Points on a hilly landscape, in no order, each with its height.
A ball rolls from a point to the lowest of its 2 nearest points, and stops where none of them is lower. Distance is the straight distance between rows; heights are no part of it.
J275 (h 249): -6, -10, 22, 30, 34, -9, 27, 24, 30, 68, -1, -20, -27, -38, 43, 5, -17, 29, -85, -35, -8, -22, -37, -35, -14, -44, -13, -37, -47, -22, 20, -9, 35, 6, -4, 38
J881 (h 290): -27, -10, 7, -10, 38, -12, 6, 63, 4, 60, -11, -11, -8, -31, 41, -7, -4, 22, -52, -44, -3, -13, -55, -2, -31, -56, -35, -50, -33, -10, 23, -26, 21, -23, -13, 21
J339 (h 222): -28, -30, -10, -35, -12, 3, -38, 36, -35, -8, -18, -25, 24, 65, -17, 16, 37, 28, 36, -43, -15, 3, -18, 34, -26, 1, 1, -54, 6, 17, 12, -59, -6, -13, -52, -8
J361 (h 448): -31, 9, 13, -58, -9, -43, -32, -33, -72, -17, -43, 17, 12, 45, 1, 29, 21, 0, 13, 18, -17, 38, 10, 1, -10, -5, -6, -25, 43, 25, -26, -32, -7, -5, 16, -8
J570 (h 276): -21, 12, 24, -27, 12, 2, -2, -9, -16, 13, 35, -2, 15, 25, -2, 27, 18, -48, 58, 48, -10, 68, -16, -3, 51, 37, 10, -6, 44, 35, 11, -2, -11, -46, 47, 13
J806 (h 255): 38, -16, -16, 7, -19, 27, -28, 41, -6, -55, 23, -4, 11, -37, 0, -27, 6, 1, 23, 8, 55, -47, 44, 49, 11, -18, 15, 36, 12, -15, -17, 26, -30, 50, -22, -3
J980 (h 529): -4, 17, -1, 39, -2, 38, -5, -11, 10, -30, 14, 7, 51, -31, -32, -64, -10, 33, -19, 15, -41, -39, 31, 2, -21, 28, -13, 110, -45, 23, 28, -20, 10, 38, -19, -44
J343 (h 352): -25, 7, 4, 0, 28, 1, 2, 10, 25, 16, 43, -15, 2, 30, -21, 33, 51, -39, 47, 34, 18, 67, -20, -20, 47, 40, 25, -48, 44, 25, -13, -4, -18, -51, 28, 29
J944 (h 649): -28, 30, -13, 9, 6, 13, 11, -43, 32, 36, -8, 55, 30, 10, -38, 47, -19, -60, 30, -38, -23, -2, -1, -4, 29, 47, 13, -12, 1, 4, -19, 4, 19, -73, 34, -20
J793 (h 183): 11, 6, 20, 29, 6, -5, 22, -18, 24, 61, -11, -24, -25, -23, 19, 9, -19, 3, -48, -33, -9, -7, -18, -49, -20, -24, -8, -40, -17, -20, 4, 23, 22, 15, 12, 42
J940 (h 340): -31, 19, 10, -29, 9, -57, -19, 54, -9, 2, -5, 3, 29, -56, 12, -11, -15, 31, -4, -7, -16, 21, -8, -21, -42, -25, -14, 2, -13, -15, 32, -43, 12, -6, -30, -26
J65 (h 470): 12, 6, 17, 31, -26, 5, 3, -57, 11, 3, -8, -20, -17, -37, -2, -2, -28, -27, 34, -8, -8, 9, 26, -3, 40, 2, -11, 10, 24, -20, -36, 10, -1, 22, 21, -1
J765 (h 208): -9, -4, 2, -32, -29, 13, 21, 19, 26, -24, 19, -35, 23, 34, -13, -4, 35, 0, 23, 9, -5, 6, -16, 32, -27, -1, -5, -5, -9, 12, 17, -29, -33, 13, -21, -10
J852 (h 639): 19, -12, 25, 38, -11, 25, -11, -27, -1, -6, -30, -8, 7, -61, -14, -20, -47, 33, -17, -7, 7, -42, 25, 26, 11, -8, 26, 77, -36, -29, -25, -3, 12, 75, -16, -12
J512 (h 508): 4, -13, -27, -23, -16, -28, -20, 11, -62, -37, -27, 29, -4, 17, -25, -7, -9, 26, -47, -16, -7, -51, 43, 23, -24, -37, 11, 36, 0, -2, -4, -3, -26, 49, -46, -42
J84 (h 740): 0, -1, 6, -30, 13, -35, -3, 58, -8, -8, -14, -20, -41, -22, 6, -13, 7, 41, -36, 36, 31, 19, -19, -32, -26, -20, -1, -58, 25, -34, 1, 11, -14, 35, -16, 18
J626 (h 328): -30, 41, 30, -46, 30, -44, 0, 47, -30, -24, 12, -10, 26, -34, 3, -23, -8, 43, -19, 41, -47, 20, 14, -18, -38, -12, -13, 33, -36, 6, 43, -51, -9, 12, -42, -36
J796 (h 289): 5, -31, -26, -14, -16, 59, -15, 37, 0, -31, -5, -47, 24, 62, -35, -9, 44, 20, 20, -35, 30, -37, 26, 76, -8, -14, 3, -34, -17, 17, 8, -27, -38, 12, -49, -5
J918 (h 585): 41, 13, 28, 47, -13, 55, 34, -36, 27, -36, 24, -10, -16, -11, -16, -39, 16, 12, 19, 62, -22, 6, -7, 33, 26, 13, -4, 79, -15, 5, 5, -6, -9, 46, 27, -6
J795 (h 308): 13, 2, 33, -26, -9, 15, 0, -80, -11, -7, 1, 27, 28, 47, 13, -3, -22, -6, -8, 32, -30, 43, 0, -5, 3, -18, -32, 80, -4, 53, 8, -36, -19, -16, 22, -53
J577 (h 539): -27, -5, -7, 17, 9, 16, 9, -4, 11, 63, -9, 8, 31, -44, 22, -8, -41, -39, 33, -69, -10, -22, 4, 5, -9, 11, -18, -21, -13, -17, 4, 20, 52, -50, 11, 7
J851 (h 426): -11, 18, 25, -66, -3, -43, -19, -38, -70, 7, -62, 16, -18, 28, 12, 25, 16, 21, -44, 35, -18, 41, 17, -27, -7, -21, -24, -35, 22, 20, -27, -19, -23, 17, 24, -8
J591 (h 566): 18, -7, -14, 3, -1, 15, -26, 11, -49, -58, -10, 24, 23, -36, -4, -22, -14, 27, -33, -22, 10, -71, 46, 30, -17, -29, 16, 67, -17, -9, 0, 21, -26, 69, -49, -29
J729 (h 234): -11, 31, 17, -9, 26, -7, 30, -17, 13, 29, 46, 40, -6, 3, 4, 33, -8, -54, -16, 52, -20, 39, -31, -36, 53, 38, 8, 6, 35, 11, 22, 23, -6, -65, 58, 4
J428 (h 693): 29, -10, -17, 6, -38, 17, 19, 49, 0, -69, 49, -8, 13, 2, -2, -50, 8, -11, 12, 57, 0, -20, 7, 3, -8, -13, 11, 58, -1, 1, 44, 32, 14, -4, 2, -6
J849 (h 400): -43, 15, 2, -26, -19, -25, -25, -51, -47, 11, -32, 24, 20, 24, -19, 35, 5, -24, 32, -30, -19, 28, 12, -8, 2, 7, -10, -8, 49, 22, -23, -22, 1, -32, 12, -30
J251 (h 334): -26, -11, -10, -41, -17, -15, -36, 7, -43, -9, -39, -3, 16, 24, -10, 6, 13, 28, 12, -50, -23, -15, 3, 49, -19, -12, -18, -17, 2, -3, 3, -40, -11, 9, -46, -22
J92 (h 412): 2, 34, 7, -51, 9, -7, 33, 2, -73, -49, -13, -4, -17, 26, -11, -29, 16, 47, -23, 55, -19, 7, 23, 7, -24, -10, -9, 14, -42, 3, 12, -7, -34, 51, -32, -22
J947 (h 258): 16, 21, 13, -7, -27, 20, 10, -55, -17, -13, 39, 39, 36, 27, 8, -15, -35, -7, 20, 38, -44, 19, -6, -2, 30, 13, -22, 93, 8, 39, 42, -13, 12, -30, 30, -26
J753 (h 715): 16, -37, 17, 16, 0, -25, -16, 9, -55, 7, -48, -7, 12, -77, 26, -33, -54, 13, 11, -38, 9, -44, 60, 3, -28, -14, 2, -20, 0, -49, -11, 17, 33, 26, -28, 17
J507 (h 782): 16, -23, -12, -8, -4, 0, -14, 66, 23, 5, -16, -33, -30, -20, 25, -23, 12, 19, 29, -3, 55, 1, -12, 27, -7, -12, 1, -60, -2, -31, -16, 24, -2, 42, -2, 48
J736 (h 425): -25, 0, -4, 26, 37, 6, 23, 7, 54, 34, 39, -1, -8, 25, -21, 68, 62, -59, 15, -4, 25, 44, -22, -4, 26, 37, 31, -62, 2, 20, -1, 6, -4, -48, 11, 32
J28 (h 611): 27, 22, 46, -53, 30, -8, -12, 16, -44, -53, 13, -22, 7, 15, 21, -18, 40, 26, 42, 93, -15, 28, 9, 46, 8, 17, 0, -4, 22, -2, 64, -3, 4, 9, 13, 16
J785 (h 618): 32, -1, 22, 58, -16, 13, 33, -23, 52, 1, 23, -17, -18, -38, 4, -18, 0, 1, -1, 38, -1, -2, -28, -4, 24, 10, 8, 63, -30, -13, -20, 9, 9, 48, 20, 15
J118 (h 498): -26, -7, 2, 8, -3, -2, -10, -38, -20, 45, -26, -1, 42, -45, -9, 6, -55, -31, 40, -72, -35, -3, 38, 5, -9, 12, -18, -30, 28, -20, -5, 15, 30, -36, 9, -11
J621 (h 405): 1, 10, 29, 7, -25, -6, 0, -16, 10, 1, -14, -20, -13, -45, 3, -21, -7, 8, 34, 1, -15, 1, 3, 7, 8, 5, -16, 13, -8, -29, -24, -12, 1, 52, -5, -7
J779 (h 346): -19, 12, 17, -27, -25, -11, -15, -75, -18, 5, -9, 26, 22, 35, 8, 24, -8, -16, 7, -7, -28, 38, 5, 1, 5, -8, -23, 35, 19, 39, -14, -45, -28, -25, 29, -56
J604 (h 613): -2, -15, -13, 19, -27, 64, 32, 20, 53, -81, 26, -37, 22, 8, -23, -76, 40, 4, 21, 44, 14, -51, 30, 30, -3, 11, -1, 19, -16, 22, 37, 20, -19, 20, -6, -2
J4 (h 479): 42, 4, 29, 21, 12, -5, 9, -52, 40, 15, -32, -24, -63, 8, -1, 12, 5, 48, -78, 6, -3, 25, -32, -41, 1, -7, 0, 11, -43, -8, -15, -15, -31, 50, 8, 22
J956 (h 875): -9, -41, -55, 32, 14, 8, 22, 46, -4, 32, 6, 51, -12, 55, -6, 32, 10, -40, -24, -27, 50, -45, -14, 2, -8, 2, 40, -33, -27, 32, -6, 17, 26, -51, -8, 16
J645 (h 460): 6, -21, -27, 11, -22, -9, -8, -4, 6, 6, 24, 43, 26, -11, -2, -15, -40, 10, -22, -36, -2, -39, 0, -2, -19, -12, -13, 71, -26, 6, 4, 2, 12, -2, -23, -37
J199 (h 705): -19, 45, 8, 17, 42, -3, 38, -28, 52, 71, 11, 25, 16, -15, 8, 50, -30, -46, -32, -24, -32, -1, -2, -41, -9, 22, -8, -30, -21, -22, 12, 38, 43, -49, 16, 19
J996 (h 606): 32, -1, 2, 32, 10, 43, -19, -23, -24, -61, -8, 13, 10, -36, -37, -24, -26, 32, -28, 1, 9, -37, 36, 35, 4, -18, 19, 81, -17, -9, -22, 13, -28, 83, -29, -22
J3 (h 291): -28, 22, 3, -8, 36, -34, 33, 20, 12, 43, 42, 38, -4, 5, -19, 34, -8, -43, -58, 46, -4, 25, -28, -42, 20, 27, 13, -16, 38, 21, 19, 12, 6, -77, 21, -12
J560 (h 862): -39, -24, -23, 3, 0, 9, -61, 38, -8, 23, -6, 16, 48, 7, 2, 15, 10, -22, 57, -76, -3, -15, -19, -9, -1, 43, 10, -19, 16, 23, 7, -6, 38, -65, -29, -20
J378 (h 805): -23, -7, -14, -18, 16, -13, -29, 13, -12, 12, -53, -22, -4, 22, 4, 16, 11, 33, 18, -18, 4, 34, -10, 2, -16, 1, 3, -95, 41, -25, -16, -3, 11, 16, -8, 38
J482 (h 86): -4, 28, -20, 12, 29, -1, 13, -69, 26, 29, -26, 59, -12, 72, -21, 56, -11, -48, -41, 7, -1, 36, -9, -37, 15, 22, 5, -7, 5, 22, -25, 18, -15, -66, 37, -12
J458 (h 193): -24, 17, 33, -31, 25, -15, -25, 5, -22, -12, 26, -7, 13, -16, 30, 5, 15, -17, 63, 53, -34, 67, -20, 5, 35, 39, -2, 1, 73, 0, 28, -5, 15, -29, 39, 14
J6 (h 180): 12, 26, 31, -14, -21, -4, 1, -9, -36, -21, 36, 9, 5, -9, 17, -13, -2, -10, 40, 53, -39, 23, -5, 5, 18, 8, -15, 66, 18, 11, 57, -3, 15, 3, 27, -15
J627 (h 381): 32, -24, -17, 23, -16, 25, -18, 31, 19, -9, 26, -21, -17, -32, 11, -23, -4, -5, 42, -10, 72, -32, 26, 49, 31, -7, 12, 1, 14, -18, -38, 31, -14, 44, 5, 16
J999 (h 496): 11, 3, -1, 28, -21, -5, -17, -17, 3, -6, 14, 31, 38, -38, -13, -31, -45, 30, -6, -8, -30, -32, 18, -16, 2, -4, -5, 114, -30, 2, -5, -22, 31, 22, -9, -37
J418 (h 492): -28, 5, -27, 22, 43, 18, 23, 15, 47, 62, 6, 18, -2, 21, 7, 60, 36, -62, 1, -33, 13, 2, -27, 8, 7, 13, 10, -62, -11, 9, 11, 12, 38, -46, 3, 46
J312 (h 662): 10, 21, 21, -11, -3, 26, 31, 48, -11, -68, 25, -31, -4, -1, -7, -51, 23, 14, 13, 79, -17, 6, -3, 14, -8, -6, 6, 28, -9, 1, 67, 7, -6, 20, -4, 4
J966 (h 758): 7, -9, -18, -16, 7, -33, -24, 59, -6, -25, -35, -8, -17, -32, 28, -22, 0, 34, 16, 14, 39, 15, -7, -4, -33, -13, 15, -56, 14, -49, -18, 18, 16, 35, -13, 24
J533 (h 336): 17, -1, 3, -12, -25, -19, -4, -28, -30, -9, -42, 8, -55, 26, -12, -5, -7, 24, -35, 9, 5, 11, 9, -2, 1, -36, -5, -4, -3, -4, -29, -6, -35, 55, -2, -17
J32 (h 480): -7, -1, 3, -9, -1, -20, -22, -9, -1, -27, -15, -14, 9, -40, 21, -21, 7, 13, 73, 6, -14, 18, 22, 22, 6, 24, -4, -21, 39, -47, -26, -2, 19, 27, 1, 18
J293 (h 808): 13, -42, -39, 13, -10, -2, 9, 69, 15, 17, 13, -8, -32, 17, 22, -4, 19, -2, 2, -7, 73, -25, -18, 15, -18, -28, 17, -29, -15, 1, -15, 25, -4, 18, 4, 28
J25 (h 638): 30, 27, 48, -32, 25, 6, 17, 55, -15, -60, 20, -44, -15, -7, 7, -38, 13, 28, 24, 103, -5, 28, 7, 42, 1, 0, 7, -2, 16, -8, 89, 18, -7, 1, -5, 12
J904 (h 685): 33, 17, 42, 0, 5, 6, 16, -25, 30, 2, 12, -62, -85, -34, 2, -2, 16, 30, -49, 25, 2, 16, -12, -64, 26, 8, 2, -28, 2, -14, -18, 7, -35, 31, 25, 58
J657 (h 730): 34, -21, -45, 15, -42, 22, 3, 49, 9, -54, 50, 6, 31, 7, 4, -40, 2, -37, 26, 32, 37, -51, 6, 12, 4, 9, 17, 58, -1, 18, 8, 37, 4, -25, -11, -20
J549 (h 419): -22, -15, -32, -3, -23, -19, 0, -5, -8, 41, -4, 39, 13, 6, -5, 14, -38, 8, -29, -57, -6, -23, -16, -6, -15, -32, -15, 13, -14, 7, 4, -5, 18, -11, -1, -22
J731 (h 68): -10, 36, 30, -23, -10, -25, -21, 0, -29, -42, 36, -2, 23, -42, 38, -21, 11, -10, 80, 37, -51, 33, -6, -1, 15, 37, -14, 42, 37, -17, 46, -9, 43, -10, 19, -4
J257 (h 550): -28, 3, -25, 24, 38, 42, 20, 0, 17, 63, -20, 25, 5, 28, -7, 39, 5, -65, -2, -66, -11, -27, -2, 17, 16, 4, 3, -46, -17, 1, -22, 18, 49, -73, 19, 31
J567 (h 545): 38, -19, -15, 33, -22, 61, 20, 27, 64, -37, 50, -28, 14, -17, 6, -50, 37, 0, 35, 15, 41, -45, 16, 60, -12, 8, 2, 37, -25, 14, 4, 22, -26, 24, -8, -1
J350 (h 858): -17, -27, -43, 19, 3, -4, 8, 6, -28, 34, -5, 42, -14, 86, -48, 49, 10, -27, -30, -28, 24, -3, -14, -26, -8, -21, 39, -42, 5, 41, -16, 7, 4, -35, -2, -7
J285 (h 376): -17, -14, -22, -5, -6, -31, 37, 10, 11, 25, 30, 28, 13, 22, -1, 30, -12, -9, -42, -9, 3, 7, -34, -31, -22, -14, 9, 2, -8, 18, 20, -7, -6, -26, -3, -10
J764 (h 828): 20, -50, -39, 15, -24, 5, 21, 62, 26, -12, 35, -6, -1, 35, 23, -10, 13, -11, -2, -9, 69, -46, -17, 21, -34, -19, 29, 13, -27, 19, 13, 13, -4, -16, -18, 6
J30 (h 841): -25, -19, -17, 7, 2, -21, -9, 38, -52, 18, -2, 20, -20, 79, -61, 27, 22, -17, -3, -5, 42, 15, 3, -43, -13, -14, 40, -61, 27, 34, -33, 12, 14, -16, -15, 8
J38 (h 574): -24, -21, -16, 16, 15, 31, 9, 12, 14, 54, -8, -6, 3, -19, 46, -10, -3, -27, 18, -72, 7, -39, -28, 25, -1, -23, -23, -25, -17, -6, -7, -6, 39, -35, 12, 26
J590 (h 774): 9, 5, 27, 35, 22, -33, 42, -41, 42, 25, 50, 38, 6, -25, 3, 16, -30, 8, -43, 39, -22, 29, -44, -45, 14, 5, -15, 70, -33, 7, 14, -23, 14, -17, 0, 4
J122 (h 852): 12, -50, -55, 22, -12, 10, 13, 57, 7, 6, 26, 29, 9, 47, 18, 3, -4, -34, -2, -27, 73, -66, -15, 6, -8, 14, 39, -3, -30, 28, 4, 24, 5, -59, -19, 5
J487 (h 452): 43, -9, 9, 19, 22, 4, -3, -67, 45, 1, -23, -24, -76, 56, 18, 29, 18, 26, -60, -8, 20, 43, -26, -26, -2, -20, -22, -14, -20, 6, -17, -15, -54, 24, 24, 17
J21 (h 165): -3, 34, 2, 2, 36, 8, 28, -59, 28, 25, 12, 54, -9, 41, -3, 53, 12, -58, -36, 50, -13, 43, -17, -43, 43, 40, 3, -1, 13, 30, -5, 18, -17, -66, 51, 9
J210 (h 579): -3, 11, 26, -62, 24, -36, -13, 7, -51, -39, -5, 3, 12, 17, 29, -2, 38, 30, 36, 65, -27, 38, -8, 18, 0, 15, -3, -20, 34, -11, 8, -27, 2, -6, 6, 13
J537 (h 835): -27, -20, -23, 0, -13, -5, -73, 27, -25, -5, -6, 18, 63, -35, 13, 10, -19, -27, 51, -65, 12, -44, 22, 9, 22, 44, 7, 10, 37, 8, -1, 16, 31, -47, -34, -13
J832 (h 343): -7, 3, 21, 0, -18, -15, 15, 24, 38, 13, 24, -18, -6, -41, 17, -7, 3, 5, 13, -3, -1, 14, -37, -5, -10, -5, 1, -6, -4, -19, 5, -6, 1, 13, 3, -6
J267 (h 459): -8, 16, -7, -40, -7, -25, 3, -1, -57, -32, -28, 18, -13, 30, -19, -19, -10, 53, -45, 8, -23, -13, 34, 8, -42, -24, -6, 32, -40, -1, -5, -28, -25, 54, -45, -45
J79 (h 807): -5, -7, -30, -3, -31, -4, -35, 28, 3, -19, 21, 11, 44, -39, 10, -14, -4, -28, 53, -22, 16, -24, 4, 7, 2, 26, -3, 36, 23, 3, -8, 13, 20, -25, -18, -25
J962 (h 315): -33, -4, 2, -30, 19, -28, -13, 79, 12, 33, -3, -20, 19, -32, 24, -9, -9, 30, -29, -44, -3, 8, -44, 0, -44, -41, -12, -29, -38, -6, 48, -38, 4, -26, -33, -17
J133 (h 670): -8, -2, -14, -15, -19, 43, 3, 55, 16, -100, 4, -48, 37, 18, -18, -66, 58, 1, 42, 53, 4, -20, 25, 25, -12, 9, 7, -13, 0, 11, 35, 1, -7, 2, -23, 3
J652 (h 607): -31, 3, -19, 14, 18, 37, -9, -20, 6, 44, -18, 42, 27, 19, -47, 54, -11, -51, 18, -81, -18, -26, 0, 17, 33, 23, 16, -30, 8, 17, -15, 8, 29, -82, 9, -9
J840 (h 62): -19, -28, -8, -39, -21, 30, -3, 42, 14, -20, 9, -56, 35, 61, -16, -4, 48, 14, 31, -24, -3, 1, -16, 36, -25, 1, 7, -36, -14, 18, 26, -43, -15, -11, -54, -5
J157 (h 733): 0, 14, -9, 42, 9, -7, 40, -24, 47, 47, 14, 60, 10, -34, 13, 20, -55, -32, -23, -14, -4, -19, -4, -37, 1, 23, 1, 1, -35, -16, -14, 37, 46, -30, 17, 11
J629 (h 560): 16, 16, 24, 52, 2, 63, 16, -50, 20, -33, 8, -7, 11, -22, -39, -49, 4, 29, 1, 33, -32, -7, 4, 37, 2, 31, -4, 102, -34, 11, 2, -24, -3, 49, -2, -26
J772 (h 757): 5, 4, -15, 24, 1, -18, 43, -26, 39, 12, 52, 65, 5, -10, 6, 15, -41, -28, -8, 12, -12, 10, -31, -27, 16, 30, -5, 36, -18, -1, 0, 11, 19, -29, 20, -3
J466 (h 449): -36, 12, -9, -7, -23, -5, -18, -56, -17, 32, -24, 15, 27, -2, -16, 33, -31, -22, 15, -75, -31, 6, 12, 11, 15, -6, -16, -5, 27, 10, -4, -17, 5, -37, 11, -39
J127 (h 783): -22, -19, -12, -1, 1, -17, -26, -12, -42, 16, -55, -9, 5, -2, -10, 2, -21, 7, 14, -44, -3, 2, 31, 8, -12, -14, -8, -64, 41, -23, -19, 14, 21, 8, -2, 15
J139 (h 520): 39, 7, 18, 42, -8, 6, 9, -80, 26, 1, 4, -5, -40, -10, 5, -6, -19, -14, 3, 24, -15, 26, -6, -34, 51, 12, -12, 34, 13, -3, -37, 15, -3, 17, 56, 1
J857 (h 506): 40, 7, 37, 35, -5, 11, 0, -76, 34, -1, -41, -38, -45, 2, 3, 2, -11, 24, -33, 25, -11, 23, -17, -35, 30, 10, -6, 47, -27, -6, -37, -14, -25, 42, 34, 9
J220 (h 366): -16, 45, 41, -64, 32, -14, 21, 14, -78, -37, 6, -1, 12, 3, 10, -27, 7, 43, -23, 71, -48, 6, 22, 3, -19, -1, -14, 29, -36, 16, 49, -31, -11, 21, -17, -26
J761 (h 409): 39, -14, -29, 40, 12, 19, -17, -57, 34, 2, -28, -27, -77, 73, -1, 31, 18, 11, -46, -28, 40, 29, 22, -11, 23, -30, -27, -40, -2, -1, -36, 11, -52, 4, 44, 8
J931 (h 387): -13, 24, 32, -29, -17, -31, -2, -34, -37, 34, -62, 5, -30, 10, -4, 13, -10, 45, -52, -4, -18, 21, 7, -36, -17, -32, -23, -25, -12, -4, -10, -22, -22, 39, -3, -8
J751 (h 678): -28, 42, 1, 7, 21, 8, 23, -62, 26, 68, -14, 22, 22, 12, -18, 46, -18, -51, 1, -46, -43, 21, 1, -21, 7, 17, -6, -30, 3, -9, -5, 17, 22, -55, 30, -11
J945 (h 471): 33, -12, -12, 19, -23, 29, -1, 48, 55, -16, 40, -37, -13, -14, 4, -27, 40, 7, 52, 6, 56, -18, 9, 64, 6, 0, 4, -4, -16, -18, -28, 15, -28, 31, 1, 20
J888 (h 680): 18, -31, 25, 30, -13, 15, -17, 1, -32, 13, -36, -14, 7, -84, 24, -29, -57, 17, 15, -38, 9, -65, 47, 19, 4, -14, 14, 31, -26, -40, -12, -3, 8, 37, -23, -2
J906 (h 339): -25, 11, -14, 8, 30, -46, 40, 29, 32, 44, 45, 34, -1, -13, 4, 44, -21, -18, -77, 8, 13, 7, -29, -38, -23, -7, 4, -22, -1, 16, 24, 7, 14, -51, -9, -13
J860 (h 292): -14, 15, 19, -27, -6, -5, -1, 29, 28, -25, 32, -28, 26, -30, 13, -15, 22, 5, 46, 25, -12, 31, -31, 20, -23, 8, -9, 1, 9, -13, 18, -19, -10, 2, -15, -8
J424 (h 47): 20, -26, -24, -7, -21, 30, -40, 48, -2, -41, 7, -22, 23, 3, -8, -24, 32, 1, 24, -16, 43, -52, 27, 59, -14, -7, 10, 8, 12, 4, 3, 4, -30, 22, -38, -11
J623 (h 341): 39, 8, -27, 17, 1, 17, -8, -56, 8, 18, -45, -42, -76, 48, -10, 17, -14, 13, -56, -46, 11, 5, 31, -46, -8, -34, -12, -56, 10, -6, -37, 33, -17, 2, 38, 29
J696 (h 773): 22, -34, -45, 16, -25, 24, -16, 19, 21, -10, 45, 26, 36, -9, 8, 0, -15, -36, 16, -23, 44, -63, 5, 22, 17, 21, 22, 41, 8, 18, -11, 29, -11, -23, -15, -22
J771 (h 251): 41, -4, 2, 13, -16, 1, -11, -47, -15, 9, -62, -26, -70, 10, -16, -2, -29, 30, -46, -26, 2, 1, 29, -32, -1, -40, -18, -39, 6, -23, -37, 16, -31, 51, 9, 15
J473 (h 652): 37, -2, 30, 39, 1, 1, 24, -22, 57, 8, 14, -52, -51, -51, 19, 8, 4, 17, -50, 41, 1, 4, -37, -45, 33, 19, 17, 26, -23, -20, -9, 4, -5, 42, 24, 50
J700 (h 534): -4, 10, 9, -32, 7, -41, -21, -34, -37, -30, -33, -2, -7, -2, 27, -3, 15, 17, 52, 32, -28, 39, 20, 6, 18, 15, -10, -35, 50, -33, -38, -5, 8, 21, 19, 29
J112 (h 714): 28, 18, 26, -38, 12, -14, 6, 10, 4, -3, -21, -51, -66, -18, -2, 0, 16, 51, -42, 38, 10, 25, -7, -45, 17, 3, -13, -45, 4, -25, -14, 2, -44, 47, -10, 38
J58 (h 283): 0, 21, 0, 5, 9, -8, 10, -26, 25, 36, -2, -27, -29, -3, -7, 19, 15, -23, -16, -18, -3, 25, -5, -44, -1, -7, -1, -54, 26, -11, -20, 36, -2, 6, 31, 37
J901 (h 750): 5, -20, -1, -7, -8, -41, -27, -1, -46, -31, -39, 5, 0, -38, 0, -16, -20, 16, 10, -21, 9, -31, 47, 27, -3, -17, -2, -19, 24, -40, -31, 13, 8, 34, -23, 2
J188 (h 824): -30, -16, -22, -15, 7, -26, -28, 41, -53, 1, -22, 7, -11, 53, -25, 27, 31, 20, 8, -10, 22, 29, -8, -14, -32, -10, 30, -77, 42, 10, -18, -18, 9, 6, -21, 18

Where does a ball stop that starts at each point below?
J751 | J731
J79 | J840
J133 | J424
J378 | J626
J139 | J840
J956 | J482
J210 | J840
J629 | J482

Call two points neighbours if one is among the 2 nearest of the other. Go from one point of each pair to the other, from neighbour to neighbour, staying as low as possible. Name the highest point that can't be avoided.
J771 and J626 | J623
J626 and J793 | J940
J731 and J771 | J361
J793 and J482 | J751
J840 and J424 | J796
